A landscape with many peaks, sampled at points; each row gives a point and its height.
A climber steps from a point to the highest of its 2 nearest points, and stops where none of them is higher. Distance is the straight distance between rows; heights are no part of it.
Z268 h=214: 117 56 96 72 75 119 87 105 109 84 107 134 72 85 134 77 98 98 103 122
Z345 h=342: 96 100 99 99 109 110 97 123 103 158 57 75 84 93 115 118 83 98 98 103
Z411 h=96: 90 114 75 107 124 98 97 87 94 126 58 76 121 100 83 109 101 82 100 95
Z984 h=381: 80 111 115 74 125 131 88 88 101 125 96 98 106 106 70 78 149 66 107 115
Z24 h=270: 57 70 100 72 117 104 96 58 105 100 53 86 126 101 110 123 109 63 116 82
Z563 h=319: 127 113 120 133 90 139 116 131 118 96 142 101 70 103 91 110 101 118 88
 100
Z352 h=302: 122 104 111 138 100 119 110 124 108 96 124 91 71 101 96 127 71 123 100
 88
Z882 h=462: 113 128 79 124 89 76 128 102 90 87 98 97 123 123 89 75 121 93 74 105
Z54 h=278: 107 109 125 100 103 137 85 130 114 140 105 92 73 89 99 123 81 120 109
 110
Z964 h=378: 117 87 83 149 108 114 144 84 107 65 88 83 93 121 108 122 87 89 99 82
Z342 h=512: 65 99 154 73 130 69 107 79 94 91 130 102 91 116 100 100 109 103 124 58
Z94 h=31: 126 123 46 88 88 116 61 105 91 105 77 93 120 68 85 112 83 120 87 134
Z448 h=425: 95 127 106 109 97 74 118 106 91 106 110 101 117 122 84 70 130 90 82 100
Z816 h=134: 93 94 111 76 92 82 89 122 101 141 81 103 85 95 125 88 96 104 98 111
Z272 h=394: 83 116 112 99 116 71 113 100 90 125 90 92 112 123 87 78 127 82 95 94
Z581 h=294: 67 82 107 86 127 114 98 69 104 103 73 83 113 99 98 127 105 72 119 79
Z470 h=567: 104 123 99 98 86 113 95 131 101 145 90 89 98 90 97 103 111 104 80 119
Z93 h=353: 111 76 77 93 87 99 75 94 96 85 90 108 91 75 121 121 59 122 112 107
Z449 h=283: 82 116 122 82 106 64 75 124 89 153 86 90 98 94 106 109 76 127 107 104
Z123 h=336: 111 74 92 105 93 129 114 109 111 117 74 92 72 99 129 110 91 84 102 100
Z763 h=318: 93 68 99 112 112 136 124 91 117 115 60 80 83 104 126 127 92 74 110 83
Z645 h=337: 131 120 101 131 61 130 126 139 108 102 130 95 76 98 111 108 110 117 68
 112
Z473 h=547: 88 107 148 85 111 74 109 113 106 119 127 108 77 119 109 80 109 114 110
 78
Z303 h=306: 93 71 79 116 103 102 117 70 113 65 69 79 117 98 117 144 72 93 104 67
Z840 h=347: 74 116 116 83 137 114 82 83 92 118 102 89 111 101 62 98 126 78 116 99
Z643 h=340: 80 102 124 112 122 78 115 111 102 135 84 73 89 109 113 124 80 106 111 65
Z772 h=614: 81 111 141 95 133 109 104 94 104 110 126 92 87 112 81 100 115 96 117 78
Z733 h=699: 108 108 77 85 70 79 102 116 91 113 84 107 109 94 119 69 119 92 67 126
Z660 h=322: 110 115 129 100 74 111 120 127 113 103 139 118 84 107 108 71 133 108 80
 105
Z606 h=380: 122 98 71 106 70 122 117 119 101 117 75 87 81 100 127 95 111 83 69 124
Z99 h=126: 120 115 68 109 94 107 80 86 92 60 123 118 127 93 60 83 113 107 91 119
Z175 h=433: 76 65 126 82 97 57 104 88 102 83 105 110 94 103 138 111 75 111 120 62
Z937 h=110: 88 103 80 89 109 84 93 96 90 134 54 85 114 94 101 95 104 83 96 105
Z845 h=320: 106 85 68 125 111 106 113 68 103 60 77 86 118 99 98 129 80 97 106 82
Z322 h=651: 103 119 81 88 61 98 113 125 95 125 86 97 111 88 120 73 137 90 57 133
Z726 h=124: 92 95 91 78 95 85 90 115 96 149 56 93 98 92 121 86 106 88 87 115
Z230 h=269: 85 119 121 91 116 89 79 117 96 143 95 87 97 94 90 115 86 115 110 97
Z834 h=481: 114 90 78 98 86 132 113 94 105 91 84 110 104 108 101 74 135 65 84 133
Z136 h=485: 97 104 105 67 90 104 63 112 96 118 110 120 103 80 93 82 107 107 101 125
Z734 h=259: 105 101 132 69 93 137 73 122 117 128 121 118 75 85 104 91 103 115 108
 121
Z548 h=369: 84 119 123 112 122 91 120 115 103 147 87 74 93 121 91 98 119 87 96 85
Z143 h=282: 105 85 88 113 92 58 93 88 95 60 104 100 106 87 115 135 44 143 111 73
Z185 h=542: 94 130 104 80 81 111 74 133 96 154 91 95 111 76 95 102 111 113 81 134
Z483 h=287: 75 72 103 103 110 79 130 63 102 68 77 97 117 124 120 107 104 73 111 74
Z586 h=654: 105 98 116 90 89 71 70 111 92 90 129 118 90 88 107 110 57 148 117 104
Z203 h=251: 87 121 101 86 117 85 61 99 87 126 96 92 115 84 75 115 80 117 114 102
Z409 h=324: 73 89 126 106 114 72 111 97 104 108 93 82 94 105 119 135 69 111 118 54
Z926 h=323: 95 96 89 101 105 95 87 112 97 142 57 78 94 85 119 135 58 113 107 97
Z910 h=245: 105 82 118 56 78 123 73 126 114 132 96 121 74 79 130 86 98 111 101 134
Z551 h=551: 112 103 102 134 96 67 136 99 96 72 119 103 98 130 103 84 100 101 92 82
Z515 h=510: 98 94 137 96 105 95 115 105 111 96 129 114 77 117 108 81 111 102 109 83
Z474 h=604: 116 119 88 107 78 108 93 125 96 116 108 99 99 89 98 101 96 115 83 119
Z116 h=611: 107 113 106 98 95 82 65 110 89 91 130 114 104 85 82 110 69 141 111 108
Z766 h=410: 93 102 114 73 107 141 88 98 110 117 102 112 100 98 84 72 145 69 100 123
Z562 h=145: 96 84 104 88 95 80 97 112 99 123 82 101 83 97 131 101 79 105 104 96
Z503 h=406: 124 105 53 107 80 123 106 106 96 103 74 90 100 96 106 95 106 85 74 127
Z744 h=301: 89 109 104 98 107 61 86 116 90 137 75 83 98 94 113 126 54 131 109 91
Z55 h=711: 134 124 51 127 91 98 113 99 93 76 92 86 116 105 87 98 97 109 76 106
Z578 h=308: 108 106 90 117 102 83 96 99 93 85 111 100 106 98 89 106 80 116 103 90
Z569 h=212: 118 73 91 126 95 113 137 74 106 39 111 127 97 132 105 79 123 76 100 114
Z147 h=405: 85 60 99 82 89 68 92 79 99 68 99 116 104 91 129 108 76 108 116 78
Z965 h=357: 90 114 117 111 115 91 110 125 102 159 74 72 88 110 104 109 99 99 95 88
Z722 h=47: 117 120 66 105 101 105 71 106 93 110 83 88 114 78 84 122 69 125 98 113
Z590 h=517: 89 121 112 63 90 106 56 124 96 146 98 107 109 73 88 94 108 114 97 135
Z992 h=644: 111 69 116 107 88 82 112 103 107 66 129 121 73 103 129 104 72 124 112 79
Z337 h=266: 57 69 111 84 114 87 121 58 107 86 59 87 122 123 123 121 112 62 113 71
Z650 h=399: 103 80 98 113 118 143 101 73 109 64 115 107 100 101 77 106 111 80 117
 101
Z152 h=233: 121 90 92 121 92 123 121 88 106 56 122 119 96 119 90 78 125 84 94 116
Z479 h=554: 102 119 99 107 109 67 77 92 84 72 136 110 116 93 67 102 82 130 109 92
Z858 h=507: 112 113 100 131 85 75 149 102 97 76 110 109 105 142 106 66 130 85 77 103
Z565 h=165: 86 78 109 96 105 61 114 61 91 41 125 127 114 121 100 78 113 91 116 85
Z520 h=348: 78 89 113 80 114 72 106 79 93 92 96 114 110 119 102 68 124 75 110 97
Z842 h=472: 91 79 135 99 116 110 117 90 116 85 123 107 79 113 112 101 100 96 120 71
Z760 h=265: 112 104 108 106 93 119 99 103 105 77 138 120 100 104 76 79 125 97 96 111
Z37 h=652: 88 93 125 80 109 68 86 92 92 86 133 119 97 101 97 85 98 112 118 86
Z51 h=700: 113 89 119 96 81 78 90 120 99 91 130 124 78 95 122 98 69 135 106 101
Z746 h=59: 113 132 87 123 111 107 77 115 94 116 97 80 109 85 71 135 64 132 101 103
Z128 h=196: 101 68 119 73 90 102 99 104 111 97 110 127 74 100 130 74 102 97 109 102
Z771 h=417: 104 103 98 130 116 128 132 86 107 88 92 96 104 131 83 94 127 66 100 108
Z546 h=526: 118 109 83 110 67 127 125 107 102 82 109 112 108 109 101 70 145 78 68
 133
Z222 h=310: 77 93 95 65 107 62 85 81 85 107 79 111 122 102 100 67 117 78 104 107
Z436 h=229: 112 76 91 68 70 101 81 115 100 106 96 126 83 81 133 80 94 104 93 130
Z904 h=368: 110 88 82 123 120 146 89 77 108 65 107 95 103 85 70 126 89 95 113 98
Z570 h=365: 132 103 64 157 105 106 141 90 101 61 92 76 99 118 99 122 80 104 88 84
Z603 h=158: 103 115 79 86 105 102 59 85 88 87 112 113 129 81 60 88 107 103 105 119
Z556 h=341: 107 106 128 88 79 126 121 127 121 122 116 113 79 105 116 67 140 94 79
 112
Z626 h=592: 85 98 111 87 114 74 76 79 88 74 128 112 111 92 82 103 88 114 122 85
Z447 h=396: 108 97 97 145 116 118 149 83 109 76 91 90 98 134 97 107 110 73 101 92
Z404 h=597: 116 90 115 131 91 71 131 112 102 73 133 109 77 120 117 96 80 119 101 74
Z863 h=83: 99 135 71 120 125 85 102 94 88 120 64 68 130 103 73 112 92 101 94 88
Z978 h=450: 99 98 101 74 92 110 83 103 100 106 107 120 103 93 93 70 124 87 97 122
Z119 h=288: 114 99 109 118 100 125 104 126 109 120 102 88 70 97 108 127 71 116 103
 98
Z490 h=160: 87 76 111 81 105 100 83 95 104 109 91 104 90 84 120 120 74 106 120 89
Z46 h=333: 112 92 88 118 94 97 113 103 99 93 95 97 90 107 110 101 87 101 98 95
Z168 h=449: 110 87 91 109 103 148 122 91 112 96 80 103 96 116 96 86 133 58 97 121
Z755 h=545: 108 130 88 120 120 134 77 100 98 107 109 84 115 85 47 120 98 104 102 106
Z936 h=190: 84 109 83 71 122 98 58 66 84 91 97 107 134 83 60 89 112 87 116 112
Z642 h=69: 102 136 85 127 124 92 89 103 93 113 93 72 118 92 68 129 72 119 103 86
Z738 h=299: 104 125 125 95 81 104 99 121 102 100 151 120 103 99 83 75 132 113 86 109
Z889 h=434: 92 76 120 101 120 130 106 79 113 72 117 105 90 106 94 109 106 86 122 86
Z115 h=637: 106 99 79 72 63 58 97 110 87 89 96 126 110 96 125 51 116 96 71 127
Z141 h=589: 95 97 104 63 75 62 89 109 91 98 111 131 110 98 113 47 126 95 83 121
Z92 h=566: 92 119 125 109 125 114 109 97 103 102 126 96 100 118 67 91 126 86 105 93
Z745 h=281: 87 100 78 61 96 62 69 90 83 108 79 114 126 87 100 65 109 94 97 118
Z73 h=370: 124 110 96 142 89 123 150 112 108 87 109 93 90 132 99 91 124 81 77 107
Z343 h=178: 92 71 124 64 95 87 81 100 105 102 111 123 83 88 127 93 85 113 122 96
Z628 h=463: 73 77 140 86 109 60 112 82 103 75 125 107 92 115 120 108 88 109 122 52
Z174 h=224: 74 112 95 78 130 89 60 72 83 101 100 92 126 81 65 117 91 103 123 92
Z292 h=321: 102 89 70 82 99 81 70 87 88 94 75 105 115 76 108 109 69 113 111 105
Z4 h=351: 125 121 91 137 67 122 140 129 105 102 115 88 87 112 109 99 119 98 64 110
Z736 h=518: 102 128 103 116 112 117 93 109 100 110 114 92 109 102 64 101 112 96 97
 103
Z631 h=382: 104 58 81 89 85 84 85 78 98 56 102 121 101 84 123 109 71 114 114 93
Z390 h=608: 112 135 65 97 54 111 105 125 91 117 94 90 119 74 114 94 129 107 55 137
Z428 h=268: 99 118 140 81 105 139 81 131 118 147 116 100 76 89 94 104 107 117 104
 114
Z739 h=354: 114 88 78 117 91 106 119 108 100 109 72 85 80 104 126 111 81 91 92 96
Z975 h=439: 124 88 64 102 81 117 103 95 96 81 89 107 98 97 107 85 107 84 87 125
Z256 h=587: 89 110 146 70 103 68 85 112 98 111 140 121 85 105 101 74 108 123 111 92
Z703 h=570: 123 123 66 108 52 123 113 118 95 92 111 101 110 85 108 86 132 99 59 134
Z35 h=289: 107 108 60 77 96 75 68 94 85 104 73 104 125 79 98 91 85 111 98 115
Z847 h=344: 96 96 82 115 124 115 91 74 100 78 93 87 119 88 76 128 84 98 115 85
Z419 h=583: 122 125 77 126 105 156 87 109 106 108 103 84 106 83 59 120 103 99 90 118
Z429 h=304: 88 79 101 118 116 111 127 86 109 101 72 82 95 112 114 123 91 78 109 75
Z297 h=312: 84 79 107 101 112 90 119 73 101 76 96 107 108 120 107 92 112 77 114 87
Z166 h=565: 69 105 138 78 136 93 93 78 92 99 123 94 97 105 82 109 108 96 125 73
Z200 h=619: 130 128 63 134 93 142 99 106 102 87 108 88 114 90 63 111 108 105 79 119
Z263 h=309: 77 96 125 109 115 61 102 91 99 85 114 87 103 101 105 137 60 124 119 53
Z223 h=186: 104 73 96 102 93 81 119 70 97 40 117 133 107 123 106 67 119 85 106 105
Z895 h=659: 137 135 58 140 86 118 109 107 95 72 111 86 114 97 71 108 102 119 73 111
Z544 h=317: 66 99 120 86 141 115 92 77 98 124 83 76 103 100 81 122 112 77 121 80
Z466 h=360: 111 97 101 103 86 130 119 122 111 121 91 97 82 108 114 85 125 80 82 114
Z623 h=290: 84 68 100 107 106 106 110 80 112 86 77 86 103 97 119 136 78 89 113 69
Z662 h=296: 90 78 113 112 101 68 99 89 102 65 117 98 100 96 115 138 55 129 116 59

Where does a climber stop that starts at each point below?
Z926 | Z51
Z662 | Z51
Z623 | Z37
Z889 | Z37
Z544 | Z474
Z936 | Z51
Z93 | Z772

Call two points neighbours if one is among the 2 nearest of the other. Go from one point of each pair to the other, from neighbour to neighbour, staying as high as possible. Name the lowest point that can't be avoided.
Z772 / Z55 | Z736
Z520 / Z772 | Z745
Z37 / Z51 | Z479

For each start below, name every point that the climber comes to, in order.
Z35 | Z292 Z93 Z631 Z147 Z175 Z628 Z342 Z166 Z772
Z24 | Z581 Z544 Z840 Z984 Z766 Z978 Z136 Z590 Z185 Z470 Z474
Z882 | Z858 Z551 Z404 Z992 Z51
Z603 | Z936 Z174 Z203 Z230 Z449 Z744 Z926 Z345 Z965 Z548 Z272 Z448 Z882 Z858 Z551 Z404 Z992 Z51
